The views of a scene show one set of named points, each view turned or mirrored, shifted and resized as a whole, with a little noise and some points left out.

Scene 1
View 1
vina: [  1,  12, -14,   0,  -2,  -3,  11,  -6, -10,   2,  26,   2,   5, -11,  -6,
  -2,  -9,  -5,  -9,   6,  -3,  -5,  -4,  16]
zepe: [  1,  16, -11,  13,  -5,   1,  -1,  -3, -13,   8,  13,  -2,   3,  -7,  -8,
  -1, -11,   0,  -9,   6,  -7,  -6,  -5,  12]
bazu: [ -2,  11,  -3,   8,  -7,  -1,  -3, -19,  -5,   7,  13,   8,  11, -15, -10,
   1,   7,  17, -16,  -3, -10, -10,   0,  10]
tovo: [  3,   4, -10,   6,  -6,  11,   3,   8,  -2,  -2,  19,   2, -10,  -6, -16,
  -3,  -5,   6,  -5,  12,  -2, -11,  -8,   9]
gutup: [  1,   4,  -8,  -1,  -6,   3,   7,  -9,  -1,  -1,  23,   9,   3, -14, -12,
  -1,   5,  11, -12,   3,  -4, -11,  -3,  13]
Litu: [  4,   9, -16,   6,  -3,   8,   7,  14,  -8,   0,  22,  -3, -11,  -3, -12,
  -4, -17,  -7,  -2,  15,   1,  -7,  -9,  12]
rano: [  1,  12, -11,   8,  -5,   2,   1,  -2,  -9,   5,  17,   0,   1,  -8,  -9,
  -1,  -8,   1,  -9,   7,  -5,  -7,  -5,  12]
nasep: [  2,  16, -13,  10,  -3,   2,   3,   1, -13,   6,  16,  -2,   1,  -6,  -7,
  -1, -14,  -4,  -7,   8,  -5,  -5,  -6,  13]
gefe: [  2,  20, -12,  19,  -5,   6,  -5,  10, -17,  10,   8,  -9,  -4,  -1,  -9,
  -1, -23,  -8,  -4,  12,  -6,  -4,  -8,  10]
peg: [  3,  11, -10,  13,  -6,  10,  -3,   9,  -7,   3,  13,  -3,  -8,  -4, -14,
  -3, -12,   2,  -4,  12,  -4, -10,  -8,   9]
Bokef: [  1,   7, -10,   6,  -5,   6,   2,   2,  -5,   1,  19,   3,  -4,  -8, -13,
  -2,  -4,   5,  -7,   8,  -3,  -9,  -6,  11]
vekuz: [  1,  11,  -8,  10,  -6,   6,  -1,  -1,  -7,   4,  15,   1,  -1,  -8, -12,
  -1,  -6,   6,  -8,   7,  -5,  -9,  -6,  10]
pirak: [  2,   7, -14,   0,  -3,   2,  11,   0,  -7,  -1,  26,   3,  -1,  -9,  -9,
  -2,  -7,  -1,  -8,   8,  -1,  -8,  -5,  14]
View 2
zepe: [ -5,   0,   5,   7,   2,  -4,  10,  -3,   0,  -3,  -7,   8, -14,   0,  -3,
  -1,  -8,   0,   1,  13,   9,   4,  -3,  -5]
gefe: [ -4,  -3,  -1,   8,  -3,  -5,  10,  -8,  11,  -5,   4,  17, -20,  -1,  -2,
  -3,  -6,  -5,   5,  21,  14,  13,  -2,  -4]
peg: [  1,  -2,  -1,   4,  -4,  -2,   3, -10,   6,  -6,   2,   9,  -9,   1,   1,
  -2,  -3,  -3,  11,  12,  12,   4,  -4,   2]
Bokef: [ 2,  0,  4,  1,  0, -2,  4, -7, -3, -2, -3,  2, -5,  3,  3,  0, -4,  0,
  6,  8,  9, -2, -6,  2]
vekuz: [-1,  0,  3,  4,  0, -2,  5, -5, -2, -5, -6,  5, -7,  1, -1, -1, -5,  0,
  5,  8,  8,  0, -5,  0]
bazu: [ -5,   1,  10,   6,   6,  -2,   5,   2, -14,  -9, -26,   2,  -3,   1,  -7,
   1,  -9,   5,   0,  -3,   0,  -8,  -6,  -7]
vina: [-2,  6,  9,  2,  5, -6, 14, -2, -8,  7, -2, -3, -9,  5,  4,  0, -8,  2,
 -5, 15, 10, -1, -7, -2]
Litu: [  4,   2,   1,   0,  -2,  -5,   8, -11,   6,   6,  15,   3, -11,   4,   8,
  -1,  -3,  -4,   6,  22,  17,   6,  -6,   6]
pirak: [ 2,  4,  7,  0,  3, -5,  9, -6, -6,  5,  1, -4, -6,  5,  7,  1, -5,  1,
  0, 13, 11, -2, -8,  3]
nasep: [ -3,   2,   5,   5,   2,  -5,  12,  -4,   1,   0,  -1,   6, -14,   2,   0,
  -1,  -7,  -1,   1,  17,  11,   5,  -4,  -3]
rano: [ -2,   1,   5,   5,   2,  -4,   8,  -4,  -2,  -1,  -5,   5, -10,   2,   0,
   0,  -7,   0,   2,  12,   9,   1,  -5,  -2]
View 3
gutup: [ -3,  -1,  -1,   3,  -2,   3,   9,   0,  -7,  -4,  -8,  -2,   5,  -4,  -6,
   2,   0,  -1,   6, -11,   1,   6,   7,   3]
bazu: [ -1,  -2,  -9,   4,  -1,   6,  13,   1,   0,   3, -16,  -5,   5,   3, -13,
   1,   2,   1,   2,  -4,  -4,   7,  15,   6]
zepe: [-4,  8,  3,  7,  1,  5,  0, -8,  7,  6, -9,  3, -3,  5, -2,  6, -3,  0,
 -7, -3,  1, -5,  8,  6]
peg: [-8,  7,  7,  7,  1,  0, -6, -7,  0,  4, -4, -2, -3,  1,  2,  5, -5,  2,
 -1, -1,  1, -6,  2, -2]
Bokef: [-6,  3,  4,  5,  0,  1,  1, -4, -4,  0, -5, -1,  1, -1, -1,  4, -2,  0,
  2, -7,  2, -1,  4,  1]
gefe: [ -8,  12,   8,   9,   3,   2,  -9, -12,   9,  10,  -7,   3,  -7,   6,   3,
   8,  -7,   1, -10,   1,   2, -11,   5,   2]
rano: [-4,  6,  3,  6,  0,  3,  2, -5,  2,  2, -8,  2, -1,  1, -2,  5, -2,  0,
 -2, -6,  2, -2,  7,  5]
tovo: [-8,  4,  7,  6,  0, -1, -4, -5, -6, -2, -3, -3,  1, -3,  1,  4, -4,  2,
  4, -6,  2, -3,  0, -4]
nasep: [-4,  8,  5,  6,  1,  4, -1, -7,  5,  3, -6,  6, -3,  2,  0,  7, -3, -1,
 -6, -7,  4, -4,  6,  7]
vekuz: [-5,  4,  3,  5,  0,  2,  1, -4, -1,  1, -7, -1,  0,  0, -2,  4, -2,  0,
  0, -6,  1, -1,  6,  2]
vina: [ -1,   5,   4,   4,  -1,   5,   5,  -5,   1,  -3,  -6,   8,   0,  -3,   0,
   7,   0,  -4,  -3, -15,   6,   1,   7,  11]
Litu: [ -7,   9,  13,   6,   1,   0,  -9, -10,  -2,  -1,   0,   5,  -3,  -3,   7,
   7,  -5,  -1,  -3,  -9,   6,  -7,  -2,   1]
View 4
peg: [  9,   4,  -7,   5,   9,  -9,   0,  11,  -4,   3,   3,  -9,  -5,  10,   0,
  -1,  -9,   0,  -5,  11,   3,  -1, -12,  -7]
vekuz: [  3,   1,  -2,   0,   7,  -5,   0,  13,   5,   2,   0,  -6,  -9,   9,   4,
   0,  -8,  -3,  -3,   9,   5,   7, -13, -11]
gutup: [-10,  -4,   6,  -5,   5,   5,   4,  13,  10,  -7,  -5,  -1, -17,   6,   3,
  -3,   0,  -3,   1,  10,   7,  16,  -5, -13]
rano: [  2,  -2,  -4,  -1,   6,  -4,   0,  12,   4,   0,  -2,  -8,  -9,  11,   8,
   0,  -8,  -5,  -6,   7,   3,   9, -17, -11]
vina: [ -5, -10,  -4,  -3,   3,   4,   3,  12,   0,  -8,  -6, -12,  -9,  14,  11,
  -4,  -3,  -8,  -9,   2,   0,  17, -21, -11]
pirak: [ -5,  -6,  -2,   0,   5,   3,   3,  11,  -4, -10,  -4, -11,  -9,  13,   5,
  -6,   0,  -4,  -8,   6,   1,  12, -13,  -7]
zepe: [  6,  -3,  -7,  -1,   5,  -7,  -1,  14,   6,   5,  -1, -10,  -7,  11,  11,
   3, -13,  -7,  -7,   5,   1,   9, -22, -13]
Litu: [  7,   0, -10,   7,   8,  -4,   2,   8, -17,  -6,   1, -17,  -2,  15,   0,
  -7,  -3,  -1, -11,   7,   0,   0, -15,  -2]
tovo: [  0,   3,   0,   5,   8,  -1,   3,  10,  -7,  -6,   1,  -7, -10,   9,  -5,
  -6,   0,   1,  -2,  13,   5,   1,  -3,  -5]
Bokef: [  0,  -1,  -1,   1,   7,  -2,   2,  12,   1,  -2,  -1,  -7, -10,  10,   2,
  -3,  -4,  -2,  -4,   9,   4,   6, -10,  -9]
bazu: [ -9,  -5,   8, -11,   4,   0,   2,  16,  28,   4,  -6,   6, -20,   4,  12,
   6,  -9,  -8,   5,   8,   9,  21, -12, -22]
gefe: [ 17,   2, -16,   6,   8, -15,  -4,  12,  -4,   9,   4, -16,   1,  15,   8,
   3, -18,  -5, -11,   6,  -2,  -2, -26,  -7]
View 5
rano: [ -5,  -7,   4,   4,  -6,  -5,  -5,  -1,  12,   0,  -3,   8,   5,  -3,  -6,
  11,   0,  -3, -14,   3,   6,   2,   1,   3]
Litu: [  3,  -3,  19,  10, -10,  -5,  -7,   0,   1, -14,  -9,  17,  13,  -4, -11,
   0,  -1,   1,  -7,   5,   2,  12,   3,   5]
zepe: [ -5, -11,   5,   9,  -9,  -3,  -6,   0,  18,   2,   0,   8,   4,  -2,  -5,
  16,   2,  -1, -15,   3,   6,   0,  -2,   0]
pirak: [ -5,  -3,   5,  -3,  -4,  -8,  -9,   1,   7,  -6,  -9,   9,   8,  -5,  -9,
  -1,  -3,  -2, -13,   4,  12,   5,   6,   9]
Bokef: [ -4,  -2,   3,   2,  -3,  -6,   0,  -4,   4,  -4,  -3,   5,   7,  -1,  -6,
   5,  -2,  -4, -13,   3,   3,   4,   3,   6]
peg: [ -1,  -5,  11,  11,  -7,  -2,   0,  -4,   6,  -5,  -1,   9,   8,  -1,  -5,
  11,   1,  -2, -11,   3,  -2,   6,   0,   1]
gutup: [-11,   1,  -9, -10,   4,  -9,   1,  -4,   5,   2,  -3,  -3,   3,  -2,  -5,
   3,  -4,  -9, -18,   1,  10,  -1,   6,  11]
vekuz: [ -5,  -5,   3,   5,  -4,  -4,   1,  -4,   8,   0,   0,   5,   5,  -1,  -4,
  11,   0,  -4, -14,   2,   1,   2,   1,   3]
nasep: [ -3, -10,   9,   8,  -9,  -5, -10,   2,  15,  -2,  -3,  12,   6,  -4,  -6,
  11,   1,   0, -13,   4,   8,   4,  -1,   1]
bazu: [-14,  -6, -17,  -6,   2,  -7,   4,  -5,  17,  14,   5,  -8,  -2,   1,   0,
  18,   0, -11, -23,   0,   8,  -8,   1,   5]
gefe: [  3, -13,  21,  22, -16,   1,  -7,   0,  15,  -4,   0,  17,   9,  -3,  -6,
  18,   4,   3,  -9,   5,  -3,   7,  -6,  -7]
vina: [ -7,  -7,   2,  -4,  -5,  -9, -15,   5,  15,  -2,  -9,  10,   5,  -6,  -9,
   3,  -2,  -1, -15,   4,  18,   1,   4,   8]
tovo: [ -1,   2,   7,   4,  -3,  -5,   4,  -6,  -4,  -9,  -3,   6,   9,  -1,  -6,
   2,  -3,  -4, -10,   3,  -2,   9,   4,   7]
View 6
rano: [-2, -6, -1, -4,  1, -1,  1,  3,  4, -2,  0,  2,  3, -1,  3, -1,  0,  4,
 -3, -5,  6, -1,  0,  2]
bazu: [  5, -10,  -5,  -4,   3,  -5,   3,   4,   2,   2,  -2,   2,   8,  -4,   2,
 -10,  -3,   4,   2,  -6,   1, -11, -10,   3]
tovo: [-5, -6,  2, -3, -3,  0,  0,  8,  1, -4,  2,  0, -1,  1,  1, -2, -1, 10,
 -3,  0,  3,  3,  1, -5]
vina: [-1, -6, -1, -9,  1,  0,  2, -1,  6, -5,  4,  3,  6,  0,  3, -1,  5,  2,
 -5, -8,  2,  1, -2,  2]
gutup: [ 1, -8,  0, -8, -1, -3,  3,  4,  2, -2,  4,  0,  5,  0,  1, -8,  2,  9,
 -2, -4, -6, -3, -8, -3]
peg: [-5, -6,  0, -1, -2,  1, -1,  7,  1, -3, -1,  1, -2,  0,  3,  1, -3,  7,
 -3, -1,  9,  2,  4, -1]
nasep: [-3, -6, -1, -4,  1,  1,  0,  2,  5, -4,  0,  3,  3,  0,  4,  2,  1,  2,
 -4, -6,  9,  1,  3,  3]
Litu: [-8, -4,  3, -5, -3,  3, -1,  4,  3, -7,  4,  1, -2,  3,  2,  4,  2,  6,
 -6, -2,  7,  8,  6, -3]
gefe: [-6, -5, -2,  1,  1,  2, -2,  4,  4, -4, -3,  4, -1,  0,  4,  6, -3,  2,
 -4, -4, 18,  3,  8,  4]
pirak: [-3, -6,  1, -9, -1,  1,  2,  1,  4, -5,  5,  2,  3,  1,  2, -1,  4,  6,
 -5, -5,  1,  3, -1, -2]

In a view up to two points have been moved. Name them for each view, in the order of its rows, or write none.
view 1: none
view 2: Litu
view 3: zepe, vekuz
view 4: tovo, bazu
view 5: peg
view 6: gutup

Scene 2
View 1
nuvi: [ -2,   5,   9, -11, -27, -10,   3,   2, -13,  11, -10,   9,  -1, -13,  -4,
  -5,  -4,  -6,   2,   2,   1, -13,   1,  -1]
bav: [  1,   2,   7,   7, -14, -13,   2,  -6, -12,   6, -10,  -2,   6,  -7,  16,
  -4,  -5,  -8,  11,  -6,   7,  -8,  -2,  -8]
Dava: [ -2,   4,   8,  -3, -20, -11,   2,  -2, -12,   9,  -9,   3,   3,  -9,   6,
  -5,  -3,  -6,   7,  -1,   4,  -9,  -1,  -5]
bige: [-24,   2,  15, -13, -17,   7,   8,   3,   2,  15,  -3,   0,   7, -12,  -6,
  -4,   7,  -7,   3,   4, -18,  -7,  11,  -2]
rase: [ 11,   1,   8,   8, -21, -21,   7,   0, -17,   1, -16,   3,   7, -10,  19,
  -6, -13, -10,   5,  -5,   8, -12,  -5,  -7]
Zokir: [-12,   2,  12,  -6, -19,  -4,   7,   2,  -6,  11,  -7,   0,   6, -11,   3,
  -4,   0,  -7,   5,   0,  -7,  -9,   5,  -4]
niviv: [ -1,  -6,  13,  24,  -5, -13,  19,  -1,  -6,  -2, -17, -12,  22,  -8,  37,
  -4, -11, -15,   7, -10,  -7,  -6,   3, -14]
Laz: [ -5,   0,  11,   2, -17,  -9,   9,   2,  -8,   5, -11,   0,   9, -11,  13,
  -4,  -5, -10,   4,  -2,  -5, -10,   3,  -6]
riz: [ -7,   2,  14,  -6, -22,  -7,  12,   6,  -7,   8, -12,   3,   8, -13,   5,
  -5,  -4, -10,   0,   2, -10, -11,   5,  -4]
Pibe: [ -4,   6,   2,  -2, -14,  -7, -10, -13, -13,  13,   0,  -1,  -4,  -4,   3,
  -4,   4,  -2,  15,  -5,  14,  -5,  -5,  -6]
Foro: [ 16,  -4,   9,  25, -14, -27,  15,  -1, -17,  -6, -22,  -5,  17,  -9,  40,
  -6, -19, -15,   5, -10,   8, -12,  -6, -14]
fud: [  1,   6,   7, -11, -29, -14,  -2,   0, -14,  11,  -9,   9,  -4, -11,  -4,
  -5,  -4,  -5,   4,   2,   7, -12,  -3,  -1]
Kule: [-22,   0,  12,   2,  -4,   6,   6,  -6,   1,  12,  -2, -10,  12,  -6,  10,
  -3,   7,  -8,  11,  -4, -12,  -1,  10,  -8]
denop: [-30,   2,  12,  -7,  -6,  13,   3,  -5,   4,  16,   3,  -8,   7,  -8,  -2,
  -3,  12,  -6,  11,   0, -16,  -2,  12,  -5]
View 2
niviv: [  0, -22,   9, -18,   0,  11,  12,  -1, -14,  -9,  10,  29,  -8, -32,   7,
   2,   6,  -7,  11,  -3,   8,   2,  -8, -12]
Kule: [ -4,   0,  -1,  -7,   1,   2,   2,  -2,  -5, -13,   3,   3,   0, -12,  20,
   6,  13,   1,   3, -15,   0,  -2,   2,   0]
denop: [ -7,   6,  -1,  -1,   2,  -3,  -1,  -4,  -1, -14,   1,  -7,   1,  -5,  23,
   7,  15,   5,  -2, -20,  -1,  -4,   6,   4]
bav: [ 13, -13,   9,  -9, -10,  -5,   6,  12,  -8,  -7,   3,  15,  -3, -12,   7,
  -3,   2,  -3,   4,  -4,   7,   3,   4, -10]
Zokir: [  3,  -7,  11,  -1,  -4, -12,  -1,   0,  -6,  -7,   1,   2,  -2,  -6,   9,
   4,   6,   2,  -2, -11,   6,  -2,   5,  -6]
Laz: [  5, -13,  13,  -5,  -5,  -8,   3,   1,  -9,  -7,   3,  11,  -5, -13,   6,
   2,   3,   0,   1,  -8,   8,  -1,   2, -10]
Pibe: [ 19,  -3,   3,  -6, -16,  -9,   5,  21,  -1,  -8,  -2,   5,   1,  -1,  14,
  -5,   2,  -1,   1,  -7,   3,   6,  12,  -5]
Dava: [ 13, -11,  12,  -3, -11, -12,   3,  10,  -6,  -6,   1,   8,  -3,  -7,   6,
  -1,   1,   0,  -1,  -7,   7,   2,   6,  -9]
Foro: [ 13, -30,  16, -18,  -9,   3,  14,  10, -16,  -4,   9,  36,  -9, -30,  -3,
  -4,  -3,  -9,  10,   6,  13,   5,  -5, -20]
bige: [ -6,   0,   9,   4,   2, -13,  -5,  -8,  -4, -10,   0,  -9,  -1,  -2,  14,
   8,  10,   6,  -6, -18,   3,  -6,   5,  -1]
riz: [  3, -13,  19,   2,  -3, -17,  -2,  -3,  -9,  -5,   2,   4,  -5,  -7,   2,
   3,   2,   4,  -4, -10,   9,  -4,   5, -11]
rase: [ 16, -22,  18,  -9, -12,  -9,   6,  12, -11,  -3,   4,  21,  -6, -16,  -2,
  -4,  -3,  -3,   3,   1,  11,   4,   3, -16]
View 3
Dava: [ -8,  10,  -7,  -7,   8,  -1,   8, -16,   7,   7,   5,   1,  -1,   4,  11,
  -9,   0,  -4,   2,   3,  -9,   0,  -5,  -4]
Kule: [  4,   9,  -1,   4,  19,  -2, -10,  -2,   1,  10,   4,  -7,  -9,  -2,   2,
 -10,   6,  -9,  -3,  -5,   1,   5,   0,   8]
fud: [-12,   4,  -9,  -5,   2,   3,  11, -15,   5,   4,   3,   5,   6,   4,  15,
  -6,  -5,  -1,   6,   7, -16,  -6,  -7,  -6]
Laz: [ -5,  14,  -6,  -4,  15,  -3,   4, -14,   7,   2,   8,  -2,  -7,   9,   5,
  -8,   2,  -7,   1,  -2, -12,   3,  -4,   1]
Foro: [ -4,  30, -11, -24,  22, -15,  15, -37,  20,   5,  16,  -6, -18,  21,   4,
 -16,   8, -11,   1,   1,  -8,  14,  -5,  -8]
nuvi: [-12,   5,  -8,  -2,   5,   3,   9, -13,   4,   2,   4,   4,   3,   5,  12,
  -5,  -4,  -2,   5,   4, -16,  -4,  -7,  -3]
rase: [ -9,  19, -10, -16,  12,  -6,  15, -28,  13,   5,  10,  -1,  -6,  14,  10,
 -12,   1,  -6,   2,   4, -12,   5,  -7,  -8]
Pibe: [ -4,   5,  -5,  -9,   5,   0,   5, -14,   6,  18,   0,   2,   4,  -6,  16,
 -15,   1,  -3,  -1,   9,   3,  -4,  -5,  -7]
bige: [ -3,   2,  -3,  13,  12,   6,  -8,   4,  -4,   1,   3,  -2,  -2,  -1,   4,
  -2,  -1,  -5,   2,  -7, -13,  -2,  -2,  10]
bav: [ -4,  15,  -7, -11,  13,  -5,   8, -21,  10,  10,   6,  -2,  -5,   5,   9,
 -13,   4,  -6,   0,   4,  -4,   3,  -5,  -5]
denop: [  4,   3,   1,  11,  15,   3, -13,   6,  -4,   9,   1,  -5,  -3,  -8,   4,
  -8,   4,  -6,  -2,  -6,  -1,  -1,   0,  12]
niviv: [  3,  28,  -6, -13,  28, -15,   2, -24,  14,   5,  15, -11, -22,  16,  -2,
 -14,  10, -12,  -2,  -6,  -4,  16,  -2,   2]
View 4
fud: [  4,  -1,   6,   4,   5,   2,  -4,   3,  -3,   2, -10,  -1,   1,  -9,  -7,
  -3,   3,  10,  -8,  -2,   4,   6,   1,  -1]
bige: [ -5, -11,   0, -12,  16,   6, -11,  -3,   9,  10,   8,  -5,  -4,   0,   0,
 -19,   3,  -1,   4,  -5,   4,   6,  -9, -12]
Foro: [  4,  10,  17,   9,   0, -22, -15,  10,  -2,  -3,  -3,   6,  -9,  -7,  35,
   9, -11,   7, -19,  -1,  20,  12,  27,  -2]
bav: [  2,   3,  11,   1,   0,  -7, -10,   6,   0,   2,  -2,  -2,  -9,  -5,  11,
   3,  -7,   3,  -8,   5,   6,   7,  11,  -7]
rase: [  4,   7,  11,   9,   4, -11, -10,   6,  -4,  -1,  -7,   5,  -3,  -9,  18,
   4,  -4,  11, -15,  -3,  15,  10,  17,   0]
Pibe: [ 3,  0,  9, -1, -6,  0, -6,  6, -1,  4, -5, -8, -9, -5, -6,  5, -6,  0,
 -4, 13, -5,  5,  3, -8]
Laz: [ -1,  -1,   8,  -1,   8,  -5, -12,   2,   3,   4,   1,   0,  -5,  -4,  13,
  -6,  -2,   4,  -7,  -2,  10,   9,   7,  -6]
riz: [ -1,  -4,   5,   0,  14,   0,  -9,   0,   3,   5,  -2,   1,   1,  -6,   6,
 -12,   4,   8,  -6,  -9,  11,   8,   0,  -4]
niviv: [ -1,   3,  13,  -1,   6, -19, -19,   6,   5,   2,   9,   4, -14,   0,  38,
   0, -12,  -1, -10,   1,  20,  11,  22, -10]
nuvi: [ 2, -2,  5,  2,  8,  2, -5,  2, -1,  3, -7, -1,  1, -8, -4, -6,  4,  9,
 -7, -4,  5,  6, -1, -2]
Kule: [ -5,  -8,   5, -13,   7,  -3, -15,   1,  10,  10,  13,  -7, -14,   4,  12,
 -11,  -7,  -8,   3,   6,   3,   6,   1, -15]
Zokir: [ -1,  -6,   4,  -4,   9,   0, -10,   1,   4,   6,   2,  -2,  -5,  -3,   5,
  -9,   0,   3,  -3,  -2,   6,   7,   0,  -7]
denop: [ -7, -12,   2, -16,  10,   4, -13,  -1,  12,  12,  13,  -9, -12,   4,   2,
 -15,  -3,  -9,   7,   5,   0,   5,  -7, -17]
Dava: [ 2,  0,  8,  0,  3, -3, -8,  4,  0,  3, -5, -1, -4, -6,  3, -2, -1,  6,
 -7,  2,  5,  7,  5, -5]
View 5
bige: [ -7,   9,   5,  -8,   4,  13,  -5,  -3,  -6, -11,   3,  -5,  -8,   2,  -6,
   1,  -7,  -1,   0,   3,  -7,   0,  -5,   8]
Kule: [  2,   4,   1, -12,   5,  18,   4,   2,  12, -12,  -3,  -1,  -5,  -2,   3,
 -10, -10,   3,  -7,  10,   3,   6,  -4,  11]
niviv: [  3,  -5, -14,  -9,   6,  16,   4,  -2,  33,  -5, -25,   7, -16,  13,  23,
 -24,  -5,  18,  -7,   8,  18,  -7,  11,   9]
bav: [ 11,   2,  -9,   3,  -5,  10,   7,   1,  20,   7,  -8,  -9,  -8,  12,  14,
 -14,  -3,   3,  -6,  -1,   7,   0,  13,   2]
fud: [  8,   8,  -5,  11, -10,   3,   1,  -3,   2,  12,   1, -17, -10,  14,   4,
  -2,   1,  -5,   0,  -8,  -4,  -2,  14,  -3]
nuvi: [  4,   7,  -4,   8,  -8,   3,   0,  -4,   0,   9,   0, -14, -11,  14,   3,
  -1,   1,  -2,   1,  -7,  -5,  -4,  12,  -1]
riz: [ -4,   5,  -4,   2,  -2,   6,  -6,  -5,   0,   1,  -5,  -7, -15,  13,   3,
  -2,  -1,   3,   2,  -4,  -2,  -9,   8,   1]
rase: [  9,  -1, -13,   9,  -7,   5,   4,  -3,  21,  13, -14,  -9, -15,  19,  19,
 -13,   2,   7,  -4,  -5,   8,  -7,  21,  -1]
Zokir: [ 0,  6, -1, -1, -2, 10, -1, -2,  4, -1, -2, -8, -9,  8,  3, -5, -4,  1,
 -2,  0, -1, -1,  4,  4]
Foro: [  9,  -7, -20,   4,  -3,   7,   6,  -2,  38,  10, -27,   0, -20,  23,  30,
 -24,   1,  16,  -6,  -1,  20, -12,  25,   2]
Pibe: [ 19,   8,  -3,   5, -11,  11,  14,   5,  12,  10,   6, -20,   4,   3,   6,
  -9,  -5,  -9,  -9,  -1,   0,  14,   9,   2]
Dava: [  8,   5,  -6,   5,  -6,   6,   3,  -1,  10,   7,  -4, -12,  -9,  11,   8,
  -8,  -1,   0,  -3,  -4,   1,  -1,  12,   1]
Laz: [  2,   2,  -6,   0,  -1,   9,   0,  -3,  13,   1,  -9,  -5, -13,  12,   9,
  -9,  -2,   6,  -2,   1,   5,  -5,  10,   4]
denop: [ -1,   7,   6, -14,   5,  18,   1,   2,   1, -14,   5,  -5,  -2,  -6,  -6,
  -4, -12,  -2,  -6,   9,  -4,   9, -10,  12]
View 6
niviv: [ 18,   4,  -3, -16,  -6,  -7,   4,  -7,   2,   4,   0,  10,  -6,  10,  -9,
   4,   0,  -7,  12,   6,   5,  -5, -11, -13]
bige: [ 5, -6,  2, -8,  8, -2,  8, -2, 10,  8,  3,  7,  6,  0,  0, -3, 10,  3,
 -7,  0, -9, -3, -7, -4]
Zokir: [ 4, -1, -1, -7,  4, -2, 10, -1,  5,  5,  1,  6,  1, -2, -2, -1,  4,  2,
  1,  1, -6, -2, -6, -8]
fud: [ -3,   3,  -3,  -2,   5,  -1,  13,   2,   0,   1,  -2,   3,   0,  -9,   0,
   0,  -1,   4,   5,   1,  -6,   0,  -3, -12]
rase: [  6,   7,  -4,  -8,  -3,  -4,  10,  -2,  -3,  -1,  -4,   5,  -5,  -3,  -5,
   3,  -4,  -1,  13,   4,   1,   0,  -6, -16]
Dava: [  1,   3,  -3,  -4,   2,  -2,  12,   0,   1,   3,  -1,   4,  -3,  -3,  -3,
   0,   0,   1,   6,   2,  -3,  -2,  -6, -10]
nuvi: [ -1,   2,  -1,  -4,   5,  -2,  12,   1,   1,   1,  -2,   4,   2,  -8,   0,
   0,   1,   4,   3,   1,  -7,   0,  -3, -12]
denop: [  5,  -7,   0,  -6,   8,  -1,   8,  -1,  11,  12,   4,   7,   2,   7,  -1,
  -3,  11,   1,  -7,   1,  -6,  -7, -10,   2]
bav: [ 4,  4, -4, -5,  0, -2, 11, -1,  0,  4, -2,  5, -7,  2, -4,  2, -1, -2,
  9,  3,  1, -4, -8, -9]
Laz: [  8,   2,  -1,  -9,   1,  -4,   8,  -3,   3,   3,   0,   6,  -1,   0,  -4,
   1,   2,  -1,   5,   2,  -2,  -2,  -7, -11]
Kule: [  8,  -4,  -1,  -8,   4,  -3,   7,  -2,   9,  10,   3,   8,  -2,   9,  -3,
  -1,   8,  -2,  -2,   3,  -2,  -7, -11,   0]
Foro: [ 16,  11,  -4, -14,  -9,  -8,   6,  -6,  -5,  -3,  -4,   7,  -8,   3, -10,
   6,  -7,  -7,  21,   7,   7,  -1,  -8, -21]
riz: [  6,   0,   0,  -9,   3,  -3,  10,  -2,   3,   2,   1,   5,   5,  -6,  -2,
   0,   3,   2,   2,   2,  -7,   0,  -5, -13]
Pibe: [-5,  3, -5,  3,  5,  2, 14,  4,  1,  6, -2,  3, -9,  1, -1,  0,  0,  0,
  5,  2,  0, -5, -7, -3]

In a view up to two points have been moved. Name them for each view, in the order of its rows, or write none.
view 1: riz
view 2: none
view 3: none
view 4: rase
view 5: Pibe
view 6: Foro
